The views of a scene show one set of named points, each view turned or mirrored, shifted and resized as a whole, with a little noise and some points left out.
In the rows, 128 means zero.

Scene 1
View 1
lelud: [134 128 105 183  72 123 153 110 111 166 160 113 106 120  88  89 134  94
 114 106 152  77 152  82 200]
somi: [ 96  94 152 167 132 156 120 126  79  93 148 133  69 112 124 143 141 123
 112 177 138 106 165 150  76]
pufi: [112 119 113 177  92 139 139 122  94 136 151 121  88 114 112 102 141 106
 117 137 148  98 162  90 138]
sasod: [ 89  91 142 178 106 137 148 122  97 115 163 141  79 122 101 120 140 100
 114 140 162  51 172 178 152]
ton: [103 102 142 172 122 151 123 124  84 108 148 134  77 114 117 132 141 116
 113 167 137 104 161 133  95]
Faluk: [166  94 176 175 130 126 113  74 118 153 155 108 112 133  50 147 113 108
  83 138 124  80 128 157 183]
lomib: [107 107 143 164 133 163 107 127  71  96 139 128  73 108 127 141 144 128
 110 185 125 137 158 108  51]
pog: [113 123 108 177  91 141 138 128  92 135 152 123  89 112 119  99 141 107
 120 135 148 106 161  77 134]
Tib: [166 111 151 178 110 123 123  83 114 165 154 106 115 126  59 123 116 105
  90 124 130  89 132 115 187]
Zelut: [ 62 115 104 170 103 165 139 159  68  88 149 146  60 100 162 108 162 117
 134 170 155 118 184  97  53]
ripu: [ 61  79 145 179 106 141 157 136  92  99 167 155  67 121 114 122 146 100
 122 146 175  29 183 208 143]
remu: [144 113 153 164 138 152  96 102  88 122 138 109  91 113  99 146 130 124
  96 173 110 145 139  96  82]
Bir: [ 79 113 124 164 124 174 117 148  60  82 135 138  60  99 160 129 155 127
 125 188 137 145 173  92  23]
View 2
ripu: [141  85 115 143 132  89 150 102 157 101 233 112 145 113 229 166  93  83
  91  92  91 129 193 134 185]
Bir: [199  68  87 117 132 108 120 107 100 116 154  95 132 137 132  91  96  79
 185 106 155  94  98  55 140]
pog: [169  92 118 123 150  99 146 136 132 123  88  99 152 123 146 137  76 105
 105 132 139 141 169 118 158]
Tib: [124 143 121 142  99  90 167 147 114 150  76  65 147 113 189 193  77 133
  82 155 138 209 171 177 175]
remu: [161 121  91 129  87  99 145 127  77 146 105  61 130 127 156 144  94 113
 163 139 165 163  99 107 155]
Zelut: [196  56 100 117 160 104 120 108 128 103 158 113 144 131 137  96  88  77
 152 101 136  88 136  66 144]
Faluk: [111 156 112 151  74  87 173 135 103 151 118  54 138 112 216 207  87 134
  96 147 134 215 154 179 185]
sasod: [143  92 119 138 138  89 152 117 155 110 184 107 150 114 210 166  83  95
  82 111 101 142 197 142 178]
lelud: [144 107 138 131 161  92 157 149 158 125  66 104 166 113 168 173  61 116
  50 146 118 172 226 168 170]
somi: [164  95  91 133 103  96 138 107 104 121 185  83 132 127 181 137 100  91
 154 106 134 131 118  98 163]
ton: [164  95  98 132 114  97 141 114 113 123 158  88 136 126 175 141  92  96
 141 116 135 139 133 106 162]
lomib: [177  92  87 126 104 102 133 112  90 128 145  80 128 132 154 120  99  93
 175 117 156 128  98  81 150]
View 3
Bir: [129 158 112 116 101  60 126  92 205 163 191 113  98  94  74 180  95 170
 178 104 149 151  37 114 145]
pufi: [145 119 146  78 126 115 147 134 136 175 165 130 133 128 105 132 152 187
 155 122 107 157  99 110 107]
sasod: [127  84 180  77 172 100 159 130 125 132 130 118  94 119 138 153 168 205
 174 149 111 158  76  90 126]
pog: [147 125 140  77 118 111 145 133 141 180 172 130 134 129 101 131 149 184
 153 119 105 157  98 114 105]
lomib: [116 130 120 131 106  98 129 105 189 156 170 131 115  83  88 178 108 171
 169 105 145 152  62 112 155]
ton: [122 111 141 109 132 100 143 114 160 147 155 125 109  98 110 169 134 185
 173 121 132 155  71 107 145]
Faluk: [103  51 171 125 152 188 156 155 109 145 108 167 153  92 146 154 176 190
 148 131 112 167 137 107 156]
Tib: [119  71 165 105 137 183 153 157 106 165 127 165 166 111 134 134 176 185
 140 126 100 165 146 114 130]
ripu: [126  84 189  71 189  70 160 120 127 114 119 104  64 118 142 163 174 215
 188 159 116 156  51  79 129]
remu: [109 108 122 142 103 146 132 123 170 166 157 153 149  79  99 168 121 167
 153 102 136 160  99 121 161]
lelud: [155 100 173  47 143 136 160 158  97 181 153 137 146 156 123 104 190 198
 145 136  81 165 130 108  81]
somi: [114 110 142 120 136  91 138 108 171 138 150 123  98  87 110 180 125 184
 175 123 141 153  57 104 156]
Zelut: [147 157 126  83 118  44 133  96 186 161 191 100  90 118  80 162 116 180
 180 118 132 152  37 108 117]
View 4
Zelut: [122  81 139  92 140 130 121 215  62  95 149  85 141  98 214  72 155  80
 132 190 133 148 112  59  61]
pog: [117 113 144  98 103 126 109 184 110  85 126  83 110 118 166  83 147  98
 143 184 172 129 121 110  61]
sasod: [101 118 139  95 129 119 133 199 118 123 162  90 102 137 174 101 184 113
 172 148 146 129 117 101  78]
pufi: [115 112 142  96 108 126 112 188 108  90 131  86 112 121 170  83 150  99
 145 182 167 130 119 106  62]
ripu: [ 95 114 135  88 148 121 144 213 113 138 176  93 101 142 183 109 198 116
 184 141 132 138 114  87  82]
Tib: [110 134 154 122  74 102 107 158 135 100 134  95  95 134 140  76 159 116
 155 154 184 103 130 147  80]
Faluk: [107 137 156 134  73  87 116 156 132 118 152 104  95 137 145  74 174 122
 164 133 172  95 129 148  94]
remu: [128 102 161 141  80  88 107 166  78  92 150 105 136 101 185  47 153  91
 122 162 156 110 128 112  86]
somi: [118  95 149 118 116 105 124 195  72 109 165 101 134 107 203  65 168  91
 140 163 135 127 119  84  82]
lelud: [105 133 137  81 104 138 109 183 143  89 114  74  86 139 139 103 149 113
 162 183 187 128 122 128  53]
Bir: [130  76 149 115 126 112 117 203  46  94 157  96 156  88 225  53 153  74
 117 184 127 138 116  61  71]
View 5
Faluk: [140 111 149 108  59 107 164 136 118 157  77 187 102 148 141  88 148  83
 196 116  95 110 150 135  93]
pufi: [196 111  95 125 137  87 147 112  76 144 102 199 126 153 140  78 119 168
 194 132 137 134 109 144  98]
lomib: [140  90  88 166  94  74 103 107  74  84  87 198 162 127 115  92  77 171
 130 123 135 139 109 126 131]
sasod: [205 123 122 110 117  59 135 101 134 113  96 195 133 171 117  99 147 126
 198 121 104  84 105 154  91]
Zelut: [203 101  65 158 152  47  97  86  77  72 108 204 174 146 106  92  80 212
 149 129 147 123  76 140 124]
ton: [167 102 103 143 103  70 118 107  96  94  91 198 148 145 117  94 106 156
 161 122 124 118 109 136 115]
remu: [119  88 106 155  74 106 132 126  66 121  81 192 138 124 134  84  89 147
 143 125 133 153 130 115 123]
somi: [160 100 105 149  92  63 105 102 108  75  89 194 160 144 107  99 102 148
 147 119 118 112 106 133 123]
pog: [198 108  89 131 141  88 149 113  68 144 107 199 129 150 142  75 113 176
 191 134 142 139 107 140  99]
Tib: [155 112 134 107  86 118 181 141  89 184  86 188  90 149 160  74 148 108
 210 128 112 134 148 135  84]
lelud: [225 130 107  96 154  99 181 124  83 190 109 195  96 167 162  69 153 153
 239 138 130 127 119 156  72]
ripu: [222 127 123 106 121  34 118  87 161  84  98 197 146 182  99 107 152 124
 199 115  96  59  90 163  93]
View 6
lomib: [163  98 130  80 155  81 111 135 170 111  78  95  63  23 140 136 133  59
 163  70 100 106 172  83 177]
sasod: [168 142 138  77 133  94 137  72 228 139  64 135 135 123 125 167 104 111
 102 111 163 114 112 104 177]
Zelut: [214  90 106  44 144 106 120 139 217 104  78 130 139  36 137 140 118  59
 193  78  69  89 158  84 152]
Faluk: [ 63 117 164 108 141  76 135  63 166 157  63  77  48 136 133 154 128 139
  62 123 194 161 138 110 210]
remu: [119  85 137  86 154  80 113 128 155 124  77  74  45  42 141 130 139  79
 143  84 113 127 174  89 187]
somi: [176 134 133  85 151  78 117 111 189 118  70 113  83  43 131 153 123  61
 139  75 128  97 146  87 185]
ton: [159 113 134  78 146  90 125 111 192 124  69 108  92  64 134 145 123  80
 140  88 125 109 151  92 177]
Tib: [ 57  71 151  86 138  96 142  78 177 156  66  75  69 149 136 141 130 154
  81 134 165 171 149 111 193]
lelud: [ 98  45 127  42 127 133 154  80 228 152  68 106 154 176 137 142 114 172
 106 147 133 168 136 117 158]
Bir: [202  93 112  61 156  91 112 153 188 100  79 108  95   0 139 131 126  41
 198  62  68  87 175  77 160]
pog: [130  54 121  49 139 119 139 116 208 132  74 101 123 105 137 134 123 122
 146 115 100 140 158  99 161]
pufi: [132  64 125  51 140 114 139 109 209 134  72 104 121 109 137 138 122 125
 140 118 110 139 155 102 162]

Which points are out of place in each view (at most two, in the order of its rows)? Write none if all are in place.
view 1: lelud
view 2: sasod
view 3: none
view 4: pog, somi
view 5: Faluk
view 6: remu
